A landscape with many valleys, sampled at points; each row gives a point and its height.
A ball rolls from a point to whichever of its 2 nearest points has the largest drop for the distance, and stops where none of them is lower. Distance is the straight distance between rows; heights are no part of it.
Degen: [ 92 122 163 148 151  80 138 132 113  92 102  98 155 198 134 125 148 145
 157 132 166  82 187 157 105 119 127 162 136 117 167  97 110 139 134 131
 151  85 141  98 206 111]  height 340
nof: [100 144 140 114  92 159  83 160 132 118 125 164 136 107 129  99 143  88
 155 124  92 117 168 106 121 118 111 137 109 125 132 143 108 131 123 144
 126 157  70 161 109 130]  height 329
bezor: [171 153 131 122 157 111 117 141 147 157  97 123 172 147 122  83 195  64
 109 103  91 115 171 128 172 173 167 186 114 160 143 145 124 129 146 133
 124 107 128 169 129 108]  height 429
Tiden: [ 98 147  90 127 131 138  97 166 128 208 112 126 150 113 169  94 142 120
 145 127  98 137 153 111 139 124 102 128 130 118 112 147 106 155 141 151
 138 134 124 178  64 115]  height 357
Gituv: [116 126 127 134 139  92 161  90 125 143 173 123 136 144 137 166  85 165
 150 159 198 147 100 121 126 131 108  68 160  69 111  61 152 101 121 112
 119 141 118 128 152  88]  height 523
tudav: [129 153 171 102  94 141  91 142 154 109 149 178 163 137 147  77 153  42
 126 139  96 118 177 109 132 132 114 147 116 127 109 141 113 116 116 139
 118 110  45 190  93 141]  height 243
luf: [166 139 126 159 186  92 152 123  93 103 103 155 162 165 122 120 151 102
 101 152 184 143 126 127 132 122 173 125 131 154 117 107 107 146 141  78
 111  96 140 108 123 128]  height 616
Gusev: [112 141  91 102 226  84 107 100  89 120  93 110 135 129 127 148 135 136
 189 114 153 118 166 137 128 153 151 119 132 118 160  75 125 187 160 106
 135 147 151  91 207  70]  height 494
ril: [145 144 119 121 184 152 138 124 127 182 110 183 103  79 150 128 120 180
 156  90  63 110  94 139 129 151 194 116 136 142 155 202  91 130 161 156
 162 156 104 176 188 112]  height 484
pif: [ 98 144 157 164 166 100 157 162 107 137 135  96 126 166 156 148 133 151
 163 102 111 107 122 124 126  96 104 140 119 135 110 136 107 158 138 132
 141  86 123 130 166 146]  height 841
gifa: [176  88 103 127 115 149 161 117 173 121 102  92  75 106  80 148 115 170
  89 116 116 123  68 131 127 134 152 153 134 175 137 164 139 105 117 141
 153 135 184  95 164 131]  height 552
vulo: [131 100 179 126 128 121 138 122 156  79 108 131 140 162 150  59 146  96
  81 176 154 105 175 142 115 131 118 143 142 155 150 145 114 104  98 152
 155  82 101 183 118 158]  height 623
buvuk: [149 150  60 123 123 148 130 132 128 200 127 134 107  86 111 164 109 151
 127 101 121 168  77  92 143 141 133 105 124 108  93 126 157 144 143 121
 103 176 169  76 108  83]  height 330
posu: [137 146  64 116 146 150  80 140 114 180  92 167 134  72 110 119 116 104
 123 143 148 154 122  97 124 129 126  76 120 106 120 130 132 164 152  94
 109 168 162 102  86  97]  height 385
Mosa: [103 183 133 148 169 149 101 165 105 126 139 154 122  85 103 157  98 119
 176  81 124 131  97 111 149  76  95  82  94  91  96 147 134 179 164 112
  94 119 114 109 102 177]  height 636
liga: [158 133 112 110 133 147 126 122 145 172 107 162 112  96 127 129 137 148
 131 105  78 119 113 121 128 168 165 130 124 141 134 165 123 103 125 151
 140 157 116 166 172  90]  height 521
guno: [ 98 176 137 118 145 120  64 147 113  78 109 152 162  96 101 143 119  63
 188 100 125 136 161 105 151  73  72 106  70  79 103 114 145 171 158 110
  79  99 102 108  99 170]  height 528
nes: [152 143 125 112 117 127 109 151 142 146 113  94 177 173 120  80 188  61
  88 112 113 132 178 134 164 154 147 208 129 167 139 130 116 141 140 131
 119 113 147 117  91 112]  height 389
defek: [118 167 138 136 134 144 113 158 132  88 111 124 123 106  78 156 117 117
 156  93 117 126 118 103 143  86  88 114  84 116 117 126 140 160 137 120
 101 123 127  96 141 156]  height 662
Dedu: [ 71 131 116 126  95 177  85 156 124 123 125 192 115 101 133 118 144 145
 171 119  92 106 156 121  87 110 122 113 129 114 155 160  97 128 120 142
 147 193  75 146 149 127]  height 383
vib: [128 116 182 152 140  77 154 138 131  81 153  91 162 164 143 103 118  92
  98 164 190 136 153 132 151  94  72 111 117 116 104  97 151 120 116 137
 121  33 109 153 113 188]  height 661
zemo: [130  93 169 122  84 169 139 128 164  82 184 134  93 125 119 103  99 121
  72 166 126 148  86 126 125 118 107 126 132 162 104 150 132  99  99 120
 135 127 114 145  52 170]  height 343
pebug: [107 100 127 110  62 127 121 126 120 159 140  54 127 180 144 136 156 135
 115 115  82 139 160 155 116 157 121 205 147 143 141 115 120 116 113 160
 152 139 163 100  98 120]  height 433
Buzo: [106 144 151 174 200 127 177 163  91 139 134 138 111 140 155 135 128 171
 165 108 115 103 106 126 109  92 148 133 136 153 127 174  78 173 161 119
 149  99 115 135 163 155]  height 826
tesu: [124 118  34 152 141 149 155 134 103 166 132 134 110 138 125 142 116 181
 120 151 166 172  80 120  83 118 163 116 175 142 113 123 103 164 148  95
 130 179 171  46  99 108]  height 147
Voge: [139 157  94 114 133 167 101 149 152 214 121 173 116  45 120 103 104 150
 125 104  98 128  85 111 142 118 107  71 119  93 117 181 139 135 146 122
 113 147 145 152  90 108]  height 239
relo: [ 77 114 113 110  80 162  99 132 125 114 117 175 120 135 134 121 159 145
 138 147 105  96 177 127  54 133 150 152 160 140 169 158  75  91 105 143
 166 185  88 135 160 113]  height 316
gid: [106 124  83 105 148  88 145 103 147 194 119  34 107 132 158 155  86 172
 156 118 143 141 143 127 161 151  75 110 129 105 114  62 184 147 111 158
 135 136 176 120 154  92]  height 627
dal: [125 144 145 135 182  65 146  84  98 129 155 150 149 127 140 160  94 131
 180 137 186 131 115 129 140 131 128  59 130  74 115  69 145 122 144 103
 110 115  97 152 175 103]  height 497
bur: [156 106  99  97 134  88 108  82 141 153  69  60 150 136 129 143 159 110
 105 115 139 138 172 141 156 191 143 143 123 114 149  71 189 122 110 151
 118 141 173 111 176  70]  height 660
zoz: [123 163 178 121  88 163 122 137 153  59 127 135 106 112  82 138 116 105
 153  96 106  97 111 109 139  85  82 120  82 120 120 134 154 123 111 130
  95 118  86 127 146 167]  height 687
sur: [137 121 146 135 106 129 161 118 133 141 127 126 114 140 128 149 135 154
 136 115  99 110 115 126 110 139 148 154 130 139 134 141 118 104 111 135
 142 141 128 135 177 108]  height 553
rula: [133 126  78 118 106 131 128 138 150 195 120  77 115 103 131 156  96 161
 124 109 104 159 101 109 151 143 101 123 122 122 111 122 164 138 117 154
 118 154 181 112 110 111]  height 300
voko: [155 138 141  98 103 175 137 125 221 108 109 123  73  81  88 126  90 149
  99 102  86  86  90 108 131 135 135 130  93 165 143 184 163 101 106 147
 162 129 135 163 176 130]  height 363
kiz: [167 126  79 129 134  88 147  89 119 201 121 118 160 145 164 119 138 111
  86 147 152 177 126 124 145 194 147 112 147 119  99  94 150 111 117 137
 114 133 148 157  79  89]  height 682
sut: [110 133 148 149 176  96 115 135 120 117 123 163 155 112 162  91 115 123
 126 165 190 124 137 125 129  87 106  60 122  90 123 126 110 129 140 112
 116  83  84 194 122 135]  height 681
Bogen: [130 106 167 129 108 112 136 127 164 108 113  71 126 134 121 124 118 131
 105 133 127 109 136 135 150 110  84 137 111 145 150 124 148 108  98 151
 144  95 145 152 146 154]  height 424
nofi: [138 115 126 108  85  86 135  94 114 164 117 106 161 173 162 136 178 108
 139 119  97 129 177 141 118 196 144 173 134 115 151  85 133  90 107 155
 135 143 115 144 162  79]  height 557
rane: [ 80 104 133 124  61 178 124 143 103  71 138 162 108 161 116 143 140 161
 139 148 119  88 157 144  46  96 151 162 169 138 168 146  77 106 105 133
 168 176 111  68 156 140]  height 244
Zevaz: [107  96 162 147 102  93 132 127 129 105 148  90 148 162 168  94 113 110
  96 184 169 141 158 137 141 116  65 114 139 113 122  97 137 114  99 146
 135  81 114 175  73 173]  height 635
tol: [130 146 129 138  90 172 130 143  95  70 152 185 127 134  96 154 142 115
 152 122 126 129 112 107 102 111 145 128 127 128 125 127 116 134 125  97
  98 180  87  75 117 128]  height 122
pok: [127 117 151 140 148 108 124 127 139 120  92 148 153 126 163  80 133 126
 113 162 161 104 154 133 123 118  98  94 132 125 140 144 117 114 112 144
 141  87  93 212 132 145]  height 651
menad: [155 154 103 126 176 159 119 136 111 163 102 159 110  72 108 151 142 154
 169  75  60 114 109 124 131 152 202 142 131 151 147 191 106 156 181 141
 140 183 133 116 181 109]  height 446
zenus: [ 76 143 181 135 165 152 132 183  94  50 117 190 122 126 137  96 146 139
 158 136 127  96 163 133  86  77 138 141 111 130 122 183  86 181 149 113
 147  83  56 151 152 178]  height 767
Vud: [159  96 116 131 128  95 154  89 127 145 130  48 143 159 139 147 134 125
  88 142 159 169 119 148 157 174 125 138 136 133 120  69 168 114 113 132
 134 120 180 105 104 118]  height 658
rad: [171 149 156 126 119 161 155 101 174  76 112 182  85  75  63 137  81 130
  93 136 149 111  68 110 144 116 135  73  99 122 134 157 161  91 118 104
 108 123 107 150 156 145]  height 589
Kos: [128 106  94  96 134  80 136  80 131 161 121  34 135 151 147 144 120 141
 127 136 155 153 161 142 142 181 110 134 145 107 128  49 186 130 106 157
 139 143 169 111 150  86]  height 643
vuro: [ 78 134 139 148 142 133  97 170 130  99 110 149 127 106 142 107 108 145
 147 156 160 106 148 120 118  72  74  78 109  95 136 140 121 140 128 133
 131 111  94 161 141 155]  height 713
Zovok: [119 131 147 109  88 153 136 128 190 138 116 118  85  90 107 145  97 173
 148  88  80  87 112 120 128 116 102 124 102 131 147 158 165  90  99 168
 153 136 122 174 196 128]  height 412
reke: [138 105  92 124  98 169 137 122 164  91  93 115  69  93  62 158 110 191
 119 121 124 103  97 134  98 103 158 126 136 149 168 162 129  96 118 138
 148 161 160  82 208 129]  height 527
Tes: [141 113 182 130  96 135 158 116 164 108 166 102 101 143 122 137 109 120
  92 133 106 123  95 127 142 122 107 136 120 157 122 136 141  91  91 133
 137 106 115 151 114 155]  height 381
fetez: [167  88  71 113  81 158 118 109 151 140 124 112  87  67  93 163  88 156
  81 145 134 168  70 128 132 148 125  91 130 113 123 112 179  95 113 136
 114 191 183  78 113 104]  height 198
Daz: [118 123 221 158  84 109 198 116  92  78 193 124 117 197 140 156 125 139
 149 129 126  99 122 150 108 104 134 164 144 125 122 110 110 100 105 122
 128  86  95  71 150 152]  height 724
fefo: [135  48 178 117  98 168 145 111 163  52 200 129  66 146 101 113 124 147
  72 170 121 128  84 167 105 138 131 146 134 172 101 140 118  69  98 122
 148 123 149 114  55 165]  height 309
nosu: [180 110  77 106 128  98 118  87 130 187  75 100 160 129 144 121 162 100
  71 134 134 160 153 132 150 218 166 139 141 127 127  87 176 113 118 155
 118 150 164 145 107  74]  height 677
bamig: [104 118 109 120 119 106 132  98 159 175 131  98 135 108 163 143  73 174
 143 147 175 131 120 127 146 123  85  63 139  70 129  78 175 104 112 145
 118 142 138 171 146  86]  height 550
muku: [130 103 114 116 101  91 107  97 118 151  97  93 182 173 174  99 178  92
  99 148 137 140 189 145 130 188 133 158 142 132 153  84 134 105 104 156
 143 132 136 154 108 112]  height 586
bagon: [106 155 128 126 152 127  65 154  96  81 104 174 161 111 108 132 137  77
 159 128 145 140 160 110 128  95 121 114  98  98 120 116 122 163 154  91
  92 128  98 108 108 136]  height 490
nibif: [133 132  77 154 124 141 146 141  87 134 144 128 143 163 126 157 141 135
 129 130 147 162 108 118 102 118 171 158 150 149 116  97  96 169 144  81
 112 166 153  35  94 103]  height 114
falu: [117 132 204 143 101  92 160 140 112  81 177 114 153 178 155 123 134  89
 133 143 141 135 151 127 131  86  78 135 113 110  96  99 133 117 112 126
 107  58  73 121 121 173]  height 684
zav: [107 150 108 134 224  59 136 116  84 159 124 100 152 161 178 132 131 118
 171 119 163 146 144 129 139 151 120 118 135 121 109  77 124 189 154  98
 127  99 139 122 144 108]  height 470
Biv: [ 87 100 157 119  73 172 108 176 151  95 149  65 100 154 121 107 142 130
 107 120  81 109 148 141 115 101  92 206 127 173 150 171 112 143 108 149
 164 120 149  99  80 167]  height 514
sim: [182 155 193 119 162  74 138  87 119 116 138 180 163 138 136 110 155  55
 140 110 104 120 133 135 160 163 172 124 108 128 106 140 122 105 148 115
 106  85  59 205 168 130]  height 524
ruso: [170 176 129 134 184 139 128 115  97 151 119 165 140  78  95 161 131 109
 174  70  78 130 103 126 161 155 193 134 116 134 128 157 115 157 187 124
 103 151 123 113 154 115]  height 411
pom: [ 97 160 142 126  63 170 107 128 136  99 160 191  99  75  89 158  93 140
 172  94 112 115  92 112 125  99  76  51 106  74 127 138 167 104 114 128
  86 171  69 152 142 137]  height 536
fuvip: [165 101 115 113  75 149 132 102 147 113 156  87 107  93  72 188 102 137
 102 118 113 168  79 131 155 149 115 125 116 123 123  90 181  90 101 134
  92 174 163  69 107 121]  height 233
ras: [116 150  97 140 156  95 126 138 107 220 148 118 156 130 187 132 136 127
 163 112 108 153 123 119 149 151 122 119 131 114  93 114 114 152 150 135
 118 119 119 165  96 104]  height 406
futef: [157 141  78 104  94 197 121 150 188 189 134 175  85  45  97  99  87 149
  83 122  94 127  79 107 138 127 118  89 129 126 122 206 157 121 127 134
 120 168 170 137  74 117]  height 288
riru: [135 139 106 121 233  95  83 109  87 104  59 159 162 103 128 134 139 104
 161 144 175 129 161 139 128 154 165  89 122 120 166  99 112 176 167  97
 128 129 138 127 178  95]  height 468
fal: [156  49 120 131  99 168 153 103 144  84 186 123  76 133  99 116 135 158
  70 167 118 154  53 163 110 157 168 154 153 190 103 144 108  82 109 108
 142 149 173 100  48 144]  height 281
misa: [111 148  79 129 163 145  77 159 108 149  95 136 146  99 119 136 143 113
 159 122 129 145 150 109 132 125 126 121 118 123 128 127 112 186 160 106
 122 152 158  80 106 109]  height 419
nal: [168 146 166 130 158  74 147 111 130 156 127 118 161 157 147 116 164  83
 126  96  93 118 142 130 171 165 142 151 113 152 120 128 134 115 136 139
 127  80 110 187 167 120]  height 475
pifet: [120 103 172 128 126 124 113 158 155  74  88  83 137 162 130  79 153  98
  85 144 136  87 184 155 121 102 102 178 123 165 173 155 115 139 107 146
 158  63 137 143 131 160]  height 590
tobun: [ 96 125 117 126  92 136 131 140 167 176 132 105  95  87 146 143  85 201
 143 106 112 106 102 130 126  99  72  87 128 100 141 144 154  99 108 163
 144 148 135 164 173 120]  height 461
til: [131 123 192 111  66 102 160  95 120 147 162 122 141 198 160 138 168 113
 144 106  71 103 152 154 115 176 148 197 139 127 150 113 123  73 103 148
 140 114  99 134 175 102]  height 520
gisi: [135 132  95 147 109 150 139 124  79 126 148 191 145 142 126 148 146 123
 124 153 151 169 112 107  94 127 159 123 152 124 108 107 100 127 131  80
  98 184 105  90  99 109]  height 69
Rigeb: [118 128  81 137  97 179 114 168 141 148 115 121 108 107  99 134 124 145
 126 111 112 141 110 105 119 116 120 145 127 144 128 152 115 150 123 130
 133 171 158  72 108 132]  height 224
Gura: [182 106 100 144 123 102 167  95 115 156 138  97 148 166 138 120 141 104
  58 151 146 183  99 142 153 180 157 143 150 160 104 101 144 117 117 114
 117 109 162 128  62 132]  height 670
fodol: [111 155 112 131 185  68 133  99  81 185 165 126 160 148 186 151 122 113
 185 117 144 169 119 122 145 146 122 101 124  95  87  69 119 157 155 106
 104 124 101 138 111 102]  height 442
far: [ 87  99 152 132 103 103 104 131 100  83 105  89 149 207 140 121 168 133
 132 152 163  85 202 177  83 111 137 195 153 124 190 104  90 127 128 137
 159  98 147  78 165 121]  height 280
kig: [149 142 133 161 192  71 141 111  72 152 136 186 182 158 179 102 159  94
 130 152 164 150 144 124 123 144 173 104 147 129 100 117  82 143 154  95
 113 105  91 174 105 122]  height 667
Daro: [111  70 138 121  71 113  97 100 106 116 143  42 141 198 142 107 184 113
 100 147 116 129 176 187 132 181 119 195 149 139 150  89 127 107 120 145
 158 116 169 105  68 144]  height 386
kugor: [127 156 147 123 196  47 135  75  76 121 159 133 162 147 155 174 124 104
 203 112 152 151 136 129 140 148 138  96 118  86 110  54 132 152 161  97
  90 118  89 123 176 102]  height 471
Rori: [152 139 189 144 169  63 146 122 102 105 143 161 175 170 157  94 160  75
 131 132 136 117 157 133 140 123 150 138 116 133 101 128 104 134 137 104
 109  55  64 179 138 155]  height 567
Buf: [129 152 155 109 109 147 127 149 159 148 166 164 129 129 160  76 122  80
 111 138 101 132 130  99 139 129 111 137 124 143  90 152 119 123 117 138
 127 104  63 197  71 141]  height 163
Gezog: [ 88 131 119 127 226  70 132  99  93 120 119 107 140 145 156 140 104 155
 199 141 184 117 161 141 127 139 118 104 140  98 147  67 120 169 147 114
 155 117 125 123 199  94]  height 501
sinab: [160 142 121  97  84 197 121 134 216 126 138 160  74  64  97 117  80 134
  77 117  91 124  78 103 138 137 126 112 106 158 126 199 164 109 110 135
 131 155 140 145 107 130]  height 322
zeni: [129 146 105 114  98 163 116 169 140 141 124  94 131 120  93 138 152 104
 140  83  77 123 141 112 146 137 130 189 117 154 126 145 123 148 134 133
 111 157 152  83 105 113]  height 276
sonaf: [ 99  95 137 119  61 164 126 152 159 126 158  49  88 140 127 140 112 159
 120 106  70 128 127 143 122 118  88 185 131 164 139 151 134 120 101 161
 163 143 172 103 100 166]  height 479
Vubu: [133  90 125 118 112 135 125 113 174 111  88 102 108  93 105 130  98 155
  96 156 143 112 132 130 133 112 111 102 127 137 161 135 151  90 104 156
 144 135 163 149 161 135]  height 467
Valen: [106 178 141 139 193 135  95 156  88  99 141 186 135  82 118 128  88  86
 163  96 147 145 120 112 153  51 107  86  94  87  83 164 116 186 178 101
  87  86  89 128  79 193]  height 608
nuf: [181 168 119 131 171 138 123 118 123 151 107 164 125  80  77 157 116 102
 142  91 118 139  86 104 165 137 159 103  97 123 104 148 140 147 161 102
  92 131 140 120 130 122]  height 380
Zaru: [ 99 146 145 148 172  67 144 147 109 144 147  81 153 171 181 137 127 116
 160 115 141 128 148 124 141 113  87 130 115 123 106  92 120 162 139 128
 134  63 114 141 144 141]  height 857
pudu: [ 92 155 175 129 119 182 123 180 127  17 123 197 106 119  93 107 126 117
 141 135 130  87 144 111  98  64 124 122  97 131 129 173 114 161 129 120
 129 110  61 132 140 179]  height 741
tufun: [145 123 135 160 173  53 153  96  84 116 133 147 190 196 170  97 161  76
 105 169 209 153 163 132 125 153 143 118 148 124 100  79 114 130 133  95
 105  79 104 148 109 132]  height 648
loz: [125 166 159 159 207 128 154 153  63  91 137 182 133 131 121 132 129 136
 156 104 118 120 102 129 129  85 183 127 121 153 108 172  84 192 180  86
 113  93 108 114 156 175]  height 810
zuzap: [145 116 102 130 116 153 133 114 162 123  84 140  91  70  86 139  97 178
 112 144 141 111  98 118 119 114 134  78 125 119 156 152 143  86 120 135
 145 160 147 139 194 116]  height 498
Gebi: [138 156  89 127 127 151 143 164 142 221 136 118 128 117 149 106 140 128
 124 110  63 138 120 104 156 161 135 166 134 145 106 162 119 128 135 164
 130 141 142 164  76 108]  height 304
bavu: [105  89 137 118  81 116 143 108 183 175 152  90 126  99 162 133  64 207
 122 150 157 118 119 144 140 118  71  73 159  78 149  99 179  57 104 174
 134 132 156 201 153 113]  height 579
sus: [123 168 120 112 150 156 100 151 131 207 152 181 133  64 156  97 115 118
 149 101  86 128 104 118 153 122 118  83 126  84 119 172 119 128 154 134
 114 138  98 191  69 121]  height 164
mazil: [ 80  87 122 135 102 132 136 120 140 127 129  66 102 149 122 156 104 203
 142 150 143  97 149 149  84  95 113 141 168 132 161 124 114  96 118 162
 177 133 186  92 185 142]  height 554
Kofer: [165 133  70 109 104 155 147 147 160 219 126  86 113 104 128 117 115 144
  85 116  77 165 104 110 168 158 129 152 132 134 104 153 151 128 128 172
 128 146 193 134  65 120]  height 265
Lopu: [ 69  99  97 116 110 124 133 108 155 161 119  44 102 125 150 169  88 210
 155 131 142 109 154 143 112 113  89 119 162 114 146  94 162 102 116 179
 171 150 178 123 185 126]  height 585
Funuz: [107  99 133 134 107 142 111 142  91  77 101 138 137 187 132 115 180 131
 114 156 155  97 185 156  67 107 169 192 163 160 178 140  64 137 123 116
 159 131 139  79 146 124]  height 213
rim: [179  96  67 126  96 163 154 114 137 162 144 133  88  89 102 141 106 159
  65 150 131 174  44 120 126 146 161 119 151 138 110 143 147 106 126 122
 115 177 177  85  79 114]  height 229
digi: [ 68 101 107 124  66 158 132 135 142 145 139  65  89 144 142 156 122 190
 131 122  84 106 137 151  78 106 109 177 160 153 152 155 104 104 110 175
 182 153 170  94 148 161]  height 517
Zos: [102 138 142 133  81 143 127 119 150 138 149 145 101  94 125 161  98 168
 164 116 125 110 105 122 122 111  82  68 119  79 140 121 159  88 109 147
 116 162  88 155 168 128]  height 502
vin: [160 129 113 153 207  65 142  85 102 112  90 148 175 155 140 109 151 107
 112 160 232 135 155 133 128 166 164  93 150 127 130  75 127 133 136  96
 117  94 132 144 149 106]  height 632
Gidez: [172 130 130 136 117 157 175 128 153 118 135 130  96 118  86 150 117 138
 104 112 107 122  75 118 130 126 167 150 125 166 134 159 132 114 116 108
 133 138 134 106 147 126]  height 570
pupus: [184  60 123 116 100 121 143  89 148 117 141  62 105 113  84 166 128 141
  76 133 120 168  71 156 171 170 138 127 125 145 117  92 187  75 108 138
 117 140 192  92 101 119]  height 264
malok: [140  57 150 109  67 120 118  77 104 114 174  82 107 198 124 124 188 134
  95 146  97 138 133 191 126 194 152 197 149 150 138  94 125  64 103 132
 145 131 173  99  74 116]  height 339
Golu: [166 123 159 155 190  68 158  94 114  87  87 128 180 155 113 117 142 112
 118 151 200 110 154 141 141 140 147  99 121 128 144  93 145 107 134 109
 124  69 125 159 196 127]  height 649
Fofup: [102 132 171 112 108 165 107 184 184  80 122 104 113 141 126  84 142 103
  93 122  99 100 165 115 121 100 109 188 111 174 145 181 116 155 109 143
 165  96 121 136  95 166]  height 551
Doret: [166  71 131 103  81 124 136  93 126 126 153  83 110 143 104 154 160 131
  80 137  96 157 106 162 143 187 151 171 135 144 131  97 153  76 103 148
 127 152 170 103 102 115]  height 297
batet: [142 164 147 117  92 180 121 119 162  95 129 202  95  64  78 145  91 118
 129 112 119 109  79 102 135 113 111  66  92  97 125 149 163 100 116 112
  97 159  87 152 131 135]  height 566
lif: [144 106 138 137 101  91 128 104 130 134 134 113 166 162 162  96 143  93
  91 180 166 148 153 144 136 157  99 121 149 125 132  94 145  92  96 147
 128 107 113 180  89 141]  height 611
nivil: [159 160  81 148 150 147 147 141 117 165 139 153 109  95  99 153 106 137
 124 104 141 159  60  97 135 119 144  96 121 127  85 142 131 155 152  89
 102 145 146  75 103 122]  height 351
Nede: [114 130 159 136  73 175 137 144 107  32 149 176 104 148  96 136 144 128
 132 135 130 100 133 127  82 100 153 149 134 147 149 146 102 127 115 103
 126 154  81  80 148 148]  height 176
redag: [114 119 122 141 177 102 117 140 121  94  66 111 147 141 123 120 144 133
 133 136 165 102 168 133 115 121 130 127 120 134 159 111 115 147 137 129
 145 102 149 133 184 124]  height 390
kegi: [ 76 119  58  99 117 121 117 109 163 188 112  55  93 101 157 148  75 205
 146 137 149 130 146 127 134 120  73 106 144  99 135  83 179 139 113 162
 150 163 193 116 158  98]  height 609
Vasi: [112 105  42 149  98 175 136 157 139 163 135 118  83 112 116 136 103 185
 105 143 126 162  74 122  93 102 131 121 168 140 118 167 108 149 133 121
 143 181 176  59  83 153]  height 182
Zop: [ 96 150  94 123 197 120  63 157  84 106  97 161 178 125 139 111 148  87
 161 145 157 143 175 120 121 119 142 122 120 125 134 108  93 198 164  90
 118 138 128 109 102 118]  height 454
Gure: [116 101  99 138 113 137 122 144  98  94 124 113 140 167 121 136 161 131
 114 148 152 134 139 144  95 112 162 176 145 154 162 107  92 157 132 101
 134 150 160  46 122 119]  height 156
tigel: [107 130 110 135 230  88  82 137 114 108  52 132 153 104 150 106 122 133
 157 149 184 102 165 140 125 124 124  80 115 119 160 116 120 178 152 125
 153  90 152 162 178 123]  height 432
Bon: [105 150 173 150 210 118 121 165  68  83 115 179 140 121 153 116 130 123
 161 122 119 110 141 136 118  78 151 123 111 120 134 162  85 186 172 114
 139  87  75 149 159 175]  height 790
nenu: [169  82  91 130  87 173 167 108 132 106 168 159  81 119  97 138 112 162
  71 155 138 158  51 131  93 137 183 132 169 162 127 147 111  85 108 109
 129 179 142  88 100 131]  height 255
fur: [144 143 171 158 159  80 165 121  69 113 142 152 162 179 145 134 159 107
 152 128 144 127 126 132 119 120 169 146 131 139 107 110  92 149 145  82
 103  88 100 117 155 136]  height 598
sebe: [134 138 216 149  88 110 186 111 100  67 191 164 137 186 139 126 132 103
 141 138 132 112 133 128 111 100 124 149 136 117 104 116 119 103 106 108
 116  84  52 117 130 157]  height 706
tefe: [125 167 156 125 153 144 113 152 132 157 154 193 135  96 160  85 118 105
 153 114 102 125 112 114 140 114 129  94 119 118 103 184 102 134 146 126
 117 105  68 206  78 149]  height 61
Buzut: [168 141  48 122 155 143 112 127 125 225 107 141 126  72 118 124 111 127
 111 126 131 163  94 106 148 150 140  91 122 103  88 139 151 152 155 121
 104 151 196 105  71  83]  height 354
Faf: [109 150 197 122  96 174 131 161 162  57 154 153  98 131 118 108 110  98
 125 125 109  98 131 105 112  85 105 138 103 144 115 158 141 133 108 129
 132 108  59 152 115 168]  height 714
bako: [135 114 172 112  68 130 124 121 137 114 145  88 125 177 133 128 164 104
 112 108  84 105 147 153 126 150 131 210 133 149 163 134 123 105  97 142
 143 123 131 108 140 120]  height 476
Peral: [148 165 149 107  97 145 116 145 140 132 145 120 154 161 103 116 191  79
 129  82  76 117 166 133 157 153 159 227 120 157 143 142 111 147 143 129
 110 149 126 103 119  84]  height 338
rup: [134 170 132 114 166 128  73 133 117 133 133 181 161  78 108 125 102  46
 174  86 133 153 142 104 173  84  93  90  75  71  82 141 141 152 175 114
  70 106 110 133  51 167]  height 569
Bori: [ 90 129 101 142 127 161  93 164 130 109  95 188 121  91 124 101 117 152
 119 160 159 122 129 117  97  84 110  75 136 112 148 165 104 146 128 115
 133 143 113 134 112 146]  height 739

Where does a ball stop that starts at each point below?
bavu -> tefe
bamig -> Kofer
kiz -> sonaf
gifa -> fetez
batet -> tefe
muku -> fetez
Bon -> buvuk
nosu -> sonaf
vuro -> sonaf
rup -> buvuk
rad -> fetez
sur -> buvuk

For each start below, name every point that the ball comes to, in order.
sebe -> falu, vib, Zevaz, lif, muku, nofi, til, bako, pebug, Daro, malok, Doret, pupus, fuvip, fetez
luf -> fur, Rori, sim, nal, bezor, nes, Peral, zeni, Rigeb, Vasi, tesu, nibif
pif -> Buzo, loz, Bon, zenus, pudu, Faf, zoz, defek, Mosa, Valen, rup, guno, bagon, Zop, misa, posu, Buzut, buvuk
Daz -> falu, vib, Zevaz, lif, muku, nofi, til, bako, pebug, Daro, malok, Doret, pupus, fuvip, fetez
